Points, in no order, along strands that fork, close into loops and pass close to each other.
Points whose rows are less than 149 apart are linked; no others are. Some points are linked to none.
K_74: [ 55 -49 -36  27 -25 -18 -33   8   0 -14  11  56  43   0   7  18  -3   9
  11  46  41   0  28 -43   9  24 -23  24 -22   7  31 -25 -13 -21 -24  12
  31 -57  -4  -4 -16  28  -9 -17   5 -19  44  -1   0  10  -4  31  36  16]
K_643: [-52  12  42 -49  27  32  25 -12  11  -9 -32  -8 -35  12  -7  24   8   3
 -17 -62 -13  27  -4  28  18  10  24 -14  15   2 -29   9  23 -25   1  -8
 -20  34   9   8   2 -15 -25   5   7  -9 -14  -9  19  10 -18  -9 -34 -13]
K_151: [-42 -22 -42  27  21  -7   8 -14  -9 -24  25 -27 -27   9   5  18 -35  27
  14  46  15  24  13   5 -19 -33  33 -19 -15 -62  -6  36  21  41  10  21
  43  -3   2  33  -3  21 -10   4  -8  10 -15  13 -19  -5 -17  32  31 -10]
K_250: [-26 -40 -26  -3 -20 -37 -13  16 -19  14 -13  15  29  19 -19 -19 -11  -7
  26  48  30   7  26 -37   1 -22 -11  11  -4 -18  -9 -34  -5  27  -8   7
 -12 -37  33  10  -7  20 -32  -7  27   8  53  15  -8  40 -25  -9  41 -34]
K_736: [-36  74  18 -63  19  50  63  31  57   8 -13 -18 -29   1  -1  -9 -11 -28
  -6 -31 -47  17 -27  33  23 -30  20 -41  33   0  23  -3  33 -12 -25  13
  14 -11  -7 -20  14  14 -46  21 -12  13 -47 -48   8  23  17  33 -61  15]
K_626: [  3 -18  42  20  16 -61   0   8 -50  35 -34 -34 -65  17  39  37   9  -5
 -35   3 -39  22  17  11 -45  20 -25  20   2  13 -25  40  12 -26  39 -22
  11   0   6 -23  -1 -58  -1 -26  23  24 -31  27 -13 -24 -13 -36 -10 -30]
K_179: [ 18 -15 -42  49 -26 -10  25 -11 -51 -17 -14  19   9  -3 -33  20  14  41
  17   1  19  14   6  -3  11  15  43 -14  -8 -68 -25  11  16   3 -34  -3
  42   2  -1  29  -1  11  44  18  -8  43   6  18 -22  19 -30  17  26 -20]
K_424: [-66 -20   1 -19  -5  26  29 -29  37 -10 -39 -63 -33   2 -20   6  39 -15
 -32 -21 -14  -6  -1 -10  11 -19  24 -30   4 -47 -21   3  -1   8 -12 -10
 -22 -23  48  -2  -9  -5 -17 -31  -5   5 -35   1 -24   5 -26  -7 -15 -30]
K_443: [ -7  -5 -44   2  14  27 -14  -4   6 -17   3 -14  18 -16 -31 -35  -3  15
 -20  31 -19  -5  -1  -4  25 -28 -22 -14   0   7  17  -8  13   1 -11  44
  -6  25  18  40  19  28  12  15 -16  -6  -8 -15   8  17  -1  20   2   1]
K_878: [-26  52  24 -34   4  56  19   6  39  25 -10 -18  36 -22 -18 -39   4  -6
 -38 -19   1 -33  -6  19  19 -15 -16  -9  36  19 -10 -24  24   8  19  21
 -62  54  12  -1  19  28 -28  10   4   5  15  -8  18  29  16 -24  11   7]
K_952: [ -4 -25 -19  12  17 -15 -29 -35  15  18  51  11   9 -26  16  20  12   7
 -14   4  17 -41 -23  21 -17  15 -27  26 -15  -1  -7  19 -17  12  10   3
 -24  16 -10  -1 -27 -39   3   7 -11 -26  -9 -14   9 -56   3  -1 -27  23]
K_902: [-24 -22   5  12  16 -28  31  20 -57   3 -56 -36 -43  12 -12   7  19  10
 -18  21 -41  50  19  -2  -5  15 -10   3 -15   3 -45 -10  20 -19   9   0
  18   5  34  -1   9   0  -3   4   9   9  -7   7  -9  52  -7  -6  10 -50]
K_51: [ -7  47   9 -16   2  16  66  17   3  -9 -28 -18 -16   7 -20 -19   0 -28
 -16 -42 -53  39 -29   4  18  -6  29 -34   5  16 -10 -50  17  -6  -8  11
  50  -2  -9 -28  23  24  11  21 -22  14 -35 -16  -8  32  29   6 -16  -6]
K_992: [-15  34 -11 -11   9  20 -11  14 -11  -6  35   7  11  14  25  23 -29  51
  40   9  14   1 -29  19  -1 -15   6  -3  27   6  16  40  25   0  11  18
  -2  51 -33  60  35  35   4  53  -4  10 -39  33  24  14  -1  34  -1  35]
K_945: [-39 -32  -5 -12  14   1 -37 -29  -2  -3 -21   3   7  19 -25  15  30  28
  24 -49   2  57   3 -23  13   5  -3 -13 -15 -31  -6   6  23 -25 -28  -5
  12  -3 -13  34   8 -15 -16  -8  -4 -16 -20   7 -29   8 -27   6  -6 -12]
K_220: [ 49 -37  -4  33 -43 -16 -27   3  -9 -28  -5  58  26  13  39  30   0  13
  22  13  20  17  21 -34   7  55   0  20 -46  -1  21 -11  -1 -32 -39   7
  52 -39 -37   0 -12  17  11 -11   4 -22  19  28 -20   7   4  27  24  30]
K_354: [  0  74   6 -32  -6  22  74  27  32 -22 -20  -7 -10  13 -11 -18 -12 -35
  13 -41 -32  38 -31  16  -4 -21  20 -23  17  15  11 -14  11 -13 -16   7
  49   1 -41 -19   5   6 -12  14 -36  28 -33 -45   5  11  30   6 -50   3]
K_223: [ 40 -24  24  31 -23 -42  -5   4 -17  15  15  38  -5   5  32  21   8 -10
   8  13   7 -33 -17  16  -5  26  -4  35 -26  35  11   5 -27 -17  11 -27
  10 -22 -36 -32 -23 -16  44  -5   3 -17  15  22   1 -35   3 -14   9  15]
K_402: [-21 -18 -13  21  11 -20   8  -2 -38 -24  25 -18 -34   3  17  22 -46  31
  13  32 -20  21 -11  18 -30  -2   1   3 -11 -48   0  36  22   9  -4  23
  51   1 -29  31 -15  17  11  20  -1  12 -22  41 -11 -14 -18  21  19  -4]
K_898: [ -1 -49 -20  24   6   7 -40  -5  -8  10  65  22  12  14   8  26 -34  73
  21  28  45  -6  -9  27 -45  31  32  20  -1 -49 -31  45  13  13   4  22
  16   4 -42  19 -43   1  -8  17  15  -3  13  31  10 -25 -38  27  -5   5]
K_583: [ -8 -32  11 -12  -3 -61 -32  19 -39  -1 -12 -15 -37  38  26  -5 -22 -23
  44  21 -19  39  20 -33 -11 -17 -25  -1 -14  16   9 -10   4  -9   6  -2
   8 -27  38  11   7  17 -18  -4   1   1   7  33 -16  25  16  14   7   2]
K_387: [ -2 -31   6  26   6 -43 -14  12 -60   0   9  24 -13  -4   3  18 -33  32
  -1  35 -14   9   6  25 -28  22 -18  26 -26 -44   8  17   9 -20 -13  28
  61 -17 -33  32 -22   2   7  11  14  11  -8  47 -14  -1 -43  21  28  -8]
K_866: [ 11 -34 -27  58 -25  -4   1 -18 -22 -21  31  21  19  17 -27  24   2  45
  43  10  65  -8   3  -4 -18  13  61 -30   4 -56 -38  30  16  27 -13   8
  22   0   1  11 -20  21  34  17  18  41  15  23  -8   5 -37  20  19  -9]
K_287: [  0  57  -3   5   4  37  49   6 -13 -22  -8  -1  -7   8  -7   7 -14  31
  20 -36   3  22 -27  28  -4  20  23 -17   8 -32 -34  -3  31  17   3 -13
  30  16 -30 -14  20  44  41  45  -7  48 -16  16 -12  33  11  16  -5  22]
K_421: [-19  -8 -56   4  39  11 -49 -26  29 -15  23  -7  13 -22 -21 -23  -8  18
 -21  46  17 -16   3   7  14 -30 -21  -7  -4 -26  11  17   2  40   2  21
 -25   6  17  23 -10  -7   1  -4   5  -3  -7 -37  15 -21 -10  20  -4  -9]
K_762: [ 45   8  33  21 -17 -67  19  29 -32  16 -35  -5 -33   8  33   4  -8 -62
 -19  28 -17 -16  -5 -10  -7  -1 -26  -6  -6  84  26  -2 -40   3  23  -3
   2   1  28 -13  -4 -27  13  -9   7  -1   6  18  -2 -25  54 -47 -15   3]
K_810: [ 20  63 -11 -15   7  62  41 -13  48 -25  17 -15  -6 -30  -2  -4  -2  -1
  16 -34 -28 -26 -33   1   4 -22  26 -22  27  -9  21   7   1  17 -23 -10
  17  10  -5 -10  -2  11  12  14 -28   5 -41 -40  -2 -28  38  29 -45  55]
K_422: [  7 -41  -7  -4   4 -70 -36   2 -30  29   6  12 -15  19  38  31 -32  19
 -37  50   7  -8  45  12 -29   7 -60  38 -15 -16 -10   2   2   3   4  26
  -3 -38 -18 -14 -31 -54 -33 -31  39   9  14   8   2 -17 -29 -39  12 -51]
K_642: [-16  29  30 -33 -16  16   3  66   9  19 -43  -5  -7  -7 -17 -40  -6 -41
  26 -46 -38  20  11 -34  13  12  25 -24 -14  36  27 -45 -10 -19  -5   9
  -6 -29  32 -25   6  34 -12  -8  -8 -17   6  21 -22  38  36  17  -7  -9]
K_341: [ 21   8  -4  -9   0  59 -26 -38  29  -9  19   9  53 -39 -44  -9  13  16
  -8 -23  21  -9   0  15  17   4  -9 -21  26  -9  -8  12   8  -1 -23  10
 -47  58 -21  29   5   4  -3  20   1 -19   7 -25  34   6 -10 -11 -15  18]
K_386: [  9  15  28 -15  -8  51  -8 -22  47   5   7   9  52 -43 -54 -34  17  -6
 -19 -45  15 -11   5  11   8   8 -25  -4  23   3  -4 -35   0  -4   0  -3
 -52  28  -9  -1   9   7  -7   2  -1   7  28 -28   5  23  -8 -39  10  -1]
K_549: [-51 -26 -39   3  -8  -8 -15   3   0  15 -11 -22   8  11 -32 -31 -12   2
   7  50  22  -9  28 -29   8 -50  -3 -22  -2 -33   5 -24   8  37  -3  38
 -18 -17  62  30  -1  16 -13  -7  16   2  25   1 -13  16 -11   8  30 -31]
K_923: [-15  11 -18   4  20  13 -20  -1 -22  -3  27  16  24  -1  -7   9 -26  56
  11  11  32   1 -11  32   0  -3 -20  12  13  -1 -23   3  29   0  10  13
 -18  53 -31  48   8  12   3  44  -6   8   8  17  26  31 -19   1  20  17]
K_904: [  8  19  10   2 -13  15  12  50  10  26 -21  -9  41 -32 -43 -69 -16 -31
 -23   8 -26  -5  22 -31  -1   3 -16   1  15  61  11 -55 -21 -11  14  10
 -27  -1  32 -23  30  36 -18  -3   4 -19  40   0   4  35  43 -27  19  -5]
K_404: [-46  16  15 -19  31  -7  -5  -1 -16  26  16   4  -2   1  -2  24   1  28
   5 -21   6   5  -8  24 -10 -10 -32  15   8  20 -27 -10  25  -2  36  -2
 -34  49 -13  27   8 -16 -11  34  10   9   9  -1  24   4 -14  -5   0  14]
K_730: [ 54  -4  17  37 -35  15  -4  -2  24 -38  21  21  16  -9  -7   5   2  -2
  46 -34   7   0 -19  -5   0  28  55  -5   0 -12   9   5 -15   6 -24 -21
  28   1 -18 -31   5  30  66  26  -9  26   3  -4   5 -12  30  18   0  45]
K_838: [ 16 -12  18 -12 -22  -9  -7   5  -2  13  19   6  17  25  10 -20   2 -45
   4   9  22 -33  -4  -5  -2  -8   4  26   8  37   5  -2 -41  16  41 -46
 -50 -24  12 -31   6   3  26 -19  21 -10  32   9  18   0  18 -10  24   1]
K_640: [ 35   6  34  -4  -2  27  10  -4  16  29   1  33  55 -33 -37  -6  28 -19
 -16 -44  20  -3  11  12   2  23  -1  12  10  25  -8 -37 -34 -11  21 -33
 -48  14 -24 -32  26 -13   1   0  13   3  42 -17  15   9   0 -40  21 -18]
K_949: [-10  31 -25  -6 -10  58  -6 -23  21 -27 -13 -20   6  -3 -35  -8  17  23
  -2 -43 -16  23 -28  -1  37   4  24 -38  22 -39   2  12  24  -9 -38   8
  -1  14 -18  29  30  42   5  15 -14  19 -52   4   0  31  -9  27 -21   7]
K_528: [  1 -13  -8  22   0 -16  19 -18  -2   7  37 -14 -40 -15  30  25  19  12
 -43  31 -17 -37  -1  35 -26  10 -20  22 -12  -4 -23  15 -10   0  16  20
   8  16  -1  -8 -33 -71  24 -12  -4 -23 -27   1   0 -57   7 -33 -25 -12]
K_861: [ 36 -46   1   1 -30 -46 -31  -3 -10   1  21  26  12  34  26   5  -5  -4
   7  44  44 -20  -2   2 -12   5 -12  42 -11  20  -4   2 -16  21  21 -33
 -18 -53 -17 -39 -18  -7   4 -13  25 -11  42   6  10  -4 -12 -10  30 -16]
K_520: [ 30  56 -35   1  -4  56  -9  -7  21 -23  11 -10  14 -12 -14 -17  -2  18
  24 -41 -13  -6 -19 -11  18 -10  20 -18  21 -26  36  30   8   6 -46  -5
  16   5 -15  22  34  45  22  19 -29  18 -51 -19   7  11  18  45 -26  50]
K_319: [-51  45  15 -52   5  50  62  29  59 -24 -33 -56 -35   0  -7 -31 -27 -25
  19 -30 -25  13 -15  18   6 -36  13 -33  37 -41   4  17  15  -5 -16 -18
  -5 -28  10 -15  -2  17 -57  -1 -10   3 -23 -21 -18   8  13  25 -40  19]
K_3: [-21 -26  -5  -3 -28  33  -1 -28  50  -7 -17 -22   6  -4 -23 -28  43 -38
 -28 -17  12 -36  -4 -14  21 -19  12 -10  -2 -32  -5  -4 -14  22 -11   4
 -52 -22  51  -1 -21  -8   7 -50  -2  -9  -6   6 -10 -19 -13  -7   0 -23]
K_741: [-58 -26 -43  22  15 -11 -11 -23  -6   6  14  -4   4   9 -27  16   2  21
  26  33  35   2  23  -6   2 -36  29 -40  -5 -63  -5   2  22  36   0  26
   2 -15  43  41  -9  15  -7   2   8  15   9  20 -17   3 -37  18  34 -26]
K_613: [ 14 -22  -5  16 -11 -46 -27 -15  -9  11  31  -1 -27  12  45  29 -29   6
 -41  52   1 -19  26  26 -34  23 -40  27  -6 -14   0  17 -15  16  19  38
   2 -15   1 -14 -50 -70   6 -34  32  -6 -16  13  -7 -50  -4 -44  -4 -31]
K_452: [ 36 -18   5   2   9  26 -45   0  18  23  59  46  68  -6  -8  -4 -16  17
  43   1  30  -5  -2 -27  -3   8 -11  32  28  45  32  -6   0   3 -10  -6
  -5   3 -30   8  14  35 -20  20  13  -1  23 -31  44   4   2   6   7  52]
K_635: [ 38 -15  24  17 -14   7 -22   9   1  -6  25  41  35  -7  -6   2   1   6
  34  -3  19  -3   1 -17   7  23   6  22  -4  24  40 -12 -18 -12  -9  -6
  10  23  -7  -2  14  22  35  16  -6   6  25  -4  28  -3  13  14  10  43]
K_233: [ 24  37  48 -22 -12  13  43  17   0  12 -34   4 -15   4  -4  -6  33 -76
 -41 -24   4  -1  -7  18  10   9  25  -7  -4  50  20  -9 -65 -15  26 -27
 -24  -4   9 -31  18 -18  20 -26  17 -37  -3  -3   9  -1  41 -43 -13 -19]
K_160: [ 52 -39 -14   6 -14 -43 -48 -12  -4 -11  36  35  24  17  49  12 -26 -11
 -14  57  26 -24  23 -24  -6  13 -41  34 -15  36  22 -24 -22   4  -2  17
   0 -54  -5 -44 -30  -4 -16 -39   5 -21  48  -6   7 -11  -7  -4  28  13]
K_827: [ 18 -30 -31   8 -21  19 -18 -33  33 -25   7  -6  28  -6 -36 -21  24 -26
 -15  23  27 -25  28 -33  14 -18   7 -13 -10 -18  30 -24 -14  17 -23  16
 -16 -25  51   6 -24   1   9 -48  -5 -13  22 -32  -5 -13  -5  -8  10 -14]
K_204: [-46  25   1  -5   4  26  45  13  17  13 -26 -41 -12   7   0 -54   8 -11
 -20 -31 -53  -7 -28 -11  16 -25  -8 -22   2  -6  -7 -22  24   3  -6   9
  15  -6  41 -13  16  34   6  13 -28  12 -24   0 -27  37  25  32 -12  13]
K_325: [ -5 -31 -23  26 -42 -35  14 -23 -13  11   2   7  10  30   6   0  32 -34
  23   9  35 -21   9 -25   7  -9  32  -2 -29 -30  -1 -15 -16  30   6 -25
  -6 -64  37 -27 -18  -4  12 -31  -8  11  21  27 -22  -6 -20  18  36 -26]
K_477: [-29  64 -10 -45  29  54  21 -13  26 -13   4 -32 -17 -16  10  54  -9  40
  19 -30  -2  36 -35  26   0 -18  19 -31  31 -42  -1  44  32 -16 -13 -13
  -2  25 -57  23  18   7 -49  30 -10 -15 -63   7  -4 -14  -6  35 -48  33]
K_399: [  1 -11 -38  -1  17  31 -83 -27  26 -32  43   7  10   7   4  -7  -6  13
  23  33  23 -16   3 -19   9 -11  27  -6 -10 -20  31  31   6  38 -22  17
  -6  -8  17  23 -15   6   5 -20   1 -15   0 -33  11 -38  -4  40  -6  17]
K_513: [ -3  49  34 -28  -8  26  65  -1  21  -2 -12 -24 -32  -2  11  -6  17 -63
 -33 -39 -19 -20 -25  18  11 -13  21   4   3  37  21  -7 -41  12  29 -15
 -19  11  25 -23   5 -15   6 -13  -6 -10 -29  -4  11  -5  37 -20 -34   3]
K_25: [ 43 -18 -10  -5  17 -35 -67 -24   8  19  60  41  37  14  47  23 -23 -10
  -9  48  20 -38  16 -21 -17  -8 -47  32  10  49  42   6  -7  21 -10  21
 -12 -31  -5 -12 -12 -18 -23 -25   6 -27  13 -30  28 -34   3   1  -2  36]
K_411: [-19  25  15  -4  23 -21  34   7 -11  -3  -6 -18 -37   3  33   1 -19 -15
  19  -9 -41  19 -23  10 -20 -13  -3 -13   3  21   1  14  16  -5  15 -19
  43  16 -22   1   9   9   3  32 -20  20 -28  11 -12 -15  16  11 -11  26]
K_672: [-26 -32 -13 -11   6 -29 -43   2 -30 -14 -15 -19 -13  31   3   5  -9  16
  29  -4 -11  50  13 -23  -1 -15 -10 -18 -11  -6   9   3  12 -19 -12   5
  15  -5   1  45  11  10 -28   6   1 -15  -7  24 -17  15 -17  15   7  -6]
K_280: [-64  34  30 -39   2  15  -5  11  32  42 -13 -41   8  11   9 -53   7 -14
 -37  -5  -2 -28   1  11  14 -38 -40  11  30  25 -10  -8  14   7  24   8
 -69  32  38   0  23   8 -34  16  21  19  -6   2   6  29  13 -16   6   4]
K_889: [ 35  48  18  18  -6  19  50  18  14 -27  -3  16   2  -5  -2   9   0   4
  24 -27   3   9 -40  20  -6  22  55 -18   8   2 -16   1  -5  21   4 -20
  40  17 -41 -31   6  34  54  37  -9  33  -2  -1   1 -14  33  10  -7  30]
K_648: [ 19  17  19  -1 -10 -30   7  16  -9  18   5  10  -5  21  26 -13 -17 -42
   8  26   6 -29  -9 -15 -18 -10  -9  17  22  79  26  11 -36  17  33 -19
 -30   5  26 -10  17  -6  13  -6  13  -1  27   7  23 -28  42 -27   0  23]
K_264: [ -3  15 -17  31  -5   5   8  -2 -25 -11   2  11   2  14 -18  32  -3  56
  34 -46  15  45 -18  11   1  31  36   3  11 -50 -27  12  23   6 -10 -14
  23   9 -42  30  23  29  30  24 -15  36 -32  26 -24  43 -12  19  16   5]
K_885: [-39  34 -25 -22  31  23   0 -14  20  -6  29 -27 -12 -16  25  24 -16  49
  16  14  -5  -6 -25  18 -13 -26  -3 -22  10 -14 -11  42  24   6  21  -9
  -5  39 -20  28  12   7 -20  36 -21  -7 -33  10  -2 -12   3  37 -20  51]
K_369: [ -5  32  14 -22  -1  43  42 -23  35 -16  10 -14 -26 -25   2  -4  19 -29
  -6 -38 -20 -21 -26  10   3 -10  19 -15   8 -10   7  -6 -12   0   8 -22
 -10  23   9 -23  -2   2  11   2 -21  -4 -22 -15   7 -15  24   5 -28  23]
K_577: [ 18  -3  36  15   3 -33  -5  16 -44  14 -37  -5 -41   7  31  21  27   7
   4 -34  -7  21  13  14 -12  37   1  27 -24   1 -25  22   3 -42  18 -36
  17 -16 -21 -32   2 -56   7 -43  -3  -4   8  15 -19 -15 -29 -26   4 -39]
K_930: [-19 -40  -4 -17   6  10  -6 -38   3 -23 -27 -25 -18  11  -4  29  38  -9
 -10 -30   1  26   6 -19  11  13  22 -11 -14 -40 -27   9   7 -17 -27 -15
   7 -20   5  -2 -18 -34 -20 -33 -11 -16 -16 -11 -12 -26 -29  -4 -24 -35]
K_107: [ 25 -39 -46  28  -2  16 -59 -45  18  -9  42  25  31   8   7  -5  10   5
  13  28  33 -33  18 -30  10  -2  11   8 -16 -19  39  -6 -14  27 -26  23
  -5 -56  37  -2 -23   6  11 -42  -6 -27  29 -42  -7 -35 -12  35   2   7]
K_611: [ -8 -22  27  18   5 -46  26  17 -47  14 -56 -57 -69  25  11  11  17 -21
 -31   7 -47  41  15  -8 -27   3 -27  -3 -10   4 -31  23   5 -15  25 -24
  18  -2  20 -17   8 -24 -11  -5   3  31 -30   7 -16  13   1 -12   2 -41]
K_591: [ 21  -8  13  -9  23 -17 -48 -17   8  42  44  44  53   4  35  27 -13  -4
  32   3  22 -20  -3 -12 -11   8 -21  29  12  72  31   3   6   1 -15   3
 -24  28 -39   8 -13 -16 -45  13  10 -19  18 -14  35 -30   1 -13   0  52]
K_219: [ 15 -36   9  10  13 -66  -9  25 -68   7 -21  22 -26  -6  16  12 -17  13
 -22  44 -22  -6  33  13 -18  18 -45  30 -33 -26 -11  14   3 -29   0  25
  30 -20  -9  -1 -26 -35  -6  -6  41  11  21  25  -4   6 -41 -17  11 -39]
K_274: [-66  -1   7 -27  36 -11 -24 -16   3  22 -11 -42 -17   5  -1   3  11  13
 -39  14  -9   6  -3  20  -1 -22 -55   6  17  22 -18   4  19 -11  23   7
 -44  33  32  11  16 -17 -27  17  16  15 -30 -13  23  18 -11  -8  -6   5]
K_913: [ 26 -37 -18  -3 -10 -17   9  -8   6  14  -6  10  40   0 -28 -34 -15   2
 -19  33  47 -30  22 -14  12 -27  -1  14  11 -10 -31 -38 -14  55  -1 -22
 -23 -44  10 -19   2  -1 -13 -16  17  10  42  -1   3  26 -26 -45  61 -50]
K_928: [ 33  17  45 -20 -17  28  17   1   2   4 -27  25   7   3 -16   1  47 -35
 -22 -63   7   5  -1  12  10  32  26   9  -8  11  -8 -19 -38 -16  26 -33
 -34  -4  -5 -36  -4 -21  26 -39   9 -15  22  -5   4  -5   4 -35  11 -42]
K_805: [ 19 -30 -26  30  -3  -8  -3 -12 -17   7  25  10  12  -8  -2   1   5  43
  -9  11  43 -32  20  24 -36  15  23  27  -8 -50 -72  16   8  18  34 -16
 -34   0   7 -11 -25 -55  23 -30  -2  -5  37 -12  -1 -19 -50 -27  11 -37]
K_989: [-41  34  33 -46  35  30  21 -11   7 -12 -13 -19 -46   4  12  57  -7  16
  11 -54 -15  41 -19  31   2   6  25 -30  18 -14 -11  45  32 -31  -7  -1
   3  44 -39  21   4 -21 -44  13  -6 -11 -48  -9  12 -14 -14   4 -50  17]
K_661: [-13  39   5 -20  15  66 -13 -18  27 -10  -1   8  20 -18 -26  16  26   7
  -9 -51   0  12 -22  15  40  23  17 -24   8  -4  10  -3  19 -22 -18  13
 -17  62 -29  37  11  19   0  22 -12  -1 -37  -8  33  19  -7  25 -34   9]
K_689: [ 40   1  10  34  -6 -19  24  46 -15 -13 -29  38  -8 -40 -12  10  23 -10
  -9   4 -14  16   1  -9  23  30 -20  16 -21  43  15 -17 -28 -41  14  -8
  48   9 -21  -7  13  -2  32  15   1 -12  25  13  -4   5  25 -14  13  -1]
K_348: [ 12 -12   8  39 -11 -13  -6   5 -37   4  -4   4 -12  -3  27  15  21  32
   7 -15  13  -7  20   8 -21  33  29  30 -13 -38 -51  31  14 -13  20 -34
   7  -5   6 -18 -14 -53  20 -42  -8  -6  29  -2 -26 -30 -48 -18  15 -51]
K_357: [ 18  29   5 -21  -5  12  11  19  16  22 -12 -27  37 -12 -16 -49 -30 -32
 -24  26 -22 -33  27 -15  -4 -29 -18  -6  42  66  21 -24 -25   5  -3   8
 -31  27  47  -6  33   7 -35  -5  -1 -27  25 -34  29  -8  43 -43  20  10]
K_295: [-16  10   2 -31   4  39 -35   6  12  -3 -11 -11  19  -9 -15 -36  -5 -10
  12 -12 -16  -1  16 -28  33 -24   7 -18   8  12  25 -12  -4 -26 -22  15
 -16   8  32  28  12  32  -8  -5 -14 -25   8 -12   4   7  18  31  -6  20]
K_167: [ 36 -29 -15   6  10  -9  -1 -20  10   5  23  21  28 -17 -24 -17 -17  20
 -29  20  40 -37  13  10 -10 -13 -10  27   9 -16 -46  -9  -9  37   5 -18
 -34 -11 -13 -10 -13 -39  -1  -9   9   1  31 -26   4 -12 -30 -51  28 -40]
K_480: [-17   9  34 -31   6 -36  -3  37 -10   7 -33 -12 -32  19  11 -26  -3 -39
  21 -11 -22  30  -1 -10   4 -11  -1 -23  -9  43   5 -24 -12 -12  20  -8
 -13   4  32  -8  23   6 -22   5   3  -2   6  23 -13  26  26 -12  -6  -4]
K_859: [ -7   1  -5 -10 -19  19 -18  35  12  16 -21   7  36 -22 -30 -52  -4 -20
  10  -8 -16  -9  30 -48  17  -4 -12   3  -4  27  30 -49 -21 -16  -3   1
  -3 -16  46 -12   7  27  -5 -11 -11 -17  45   3  -7  27  13  13  19  14]
K_599: [-30 -11 -17  17  -5 -17  43  22 -39   0 -36 -27 -19   3  -8 -32   6  -4
 -20  20 -54  28  -7  -6   7  -2 -16 -14 -18  -3 -27 -36  10  -5   9   7
  22   2  38   8  14  38  11  34 -12  18 -15  12 -16  61  14  20   3 -14]
K_760: [ -8 -34 -43  13  46 -32 -50 -20  13   8  43  13  -1 -26  -6  -2 -12  20
 -33  43  14 -23  -1  28 -11   3 -56  42 -20 -15   7  10 -14  22 -10  38
 -14   3 -16  11 -36 -47   0  -6  14 -20   1 -40  15 -34 -13  -5 -21 -13]
K_933: [ 50  13  34  35 -15 -39  41  24 -16   2 -15  26 -28 -13  22  10  16 -23
   6   7 -26 -17 -24  14  12  24   6   0 -28  42  27   0 -24 -32   3 -24
  55  -7 -46 -41   0  -9  46  -5 -16 -16  -1   9 -23 -32  28 -22  -5  11]
K_508: [ 36  31  36  14 -15 -66  45  13  -4  10 -21   7 -31  -4  51  15   3 -55
   8  -1 -38  -7  -7 -13  -5   1  -2  -9  -9  75  43   4 -26 -11   6  -7
  35  12 -27 -22  -7 -26   9  -1 -15   8  -7   0 -16 -40  40 -25 -30  15]
K_732: [ 42 -27   5  17 -31 -27  -9  25 -26 -32 -30  28  -9 -10  17  15  12   3
   1  14 -13  31  21 -34  18  33  -9  12 -41   1   9  -6  -9 -46 -27   1
  66 -19 -42   6   1  -8  13  -2   0 -11  12  28 -21   9  11   6  11  -7]

A fork is a point with three links, a tip a point with one. Leave the first point through the second and follow the links. Name the first fork or tip that comes.
K_151, K_741: K_319
K_51, K_204: K_421
K_280, K_274: K_643
K_643, K_989: K_386
K_866, K_179: K_160
K_107, K_827: K_859
K_25, K_591: K_866

A tip is a point with one link. Name the tips that can be reached along the links from each point below, in the order of the rows.
K_250: K_319, K_357
K_762: K_866
K_341: K_643

How many points has the smallest loop of links through each point below? Write none if it is on no loop.
K_421: 15
K_386: 11
K_160: 8
K_648: 7
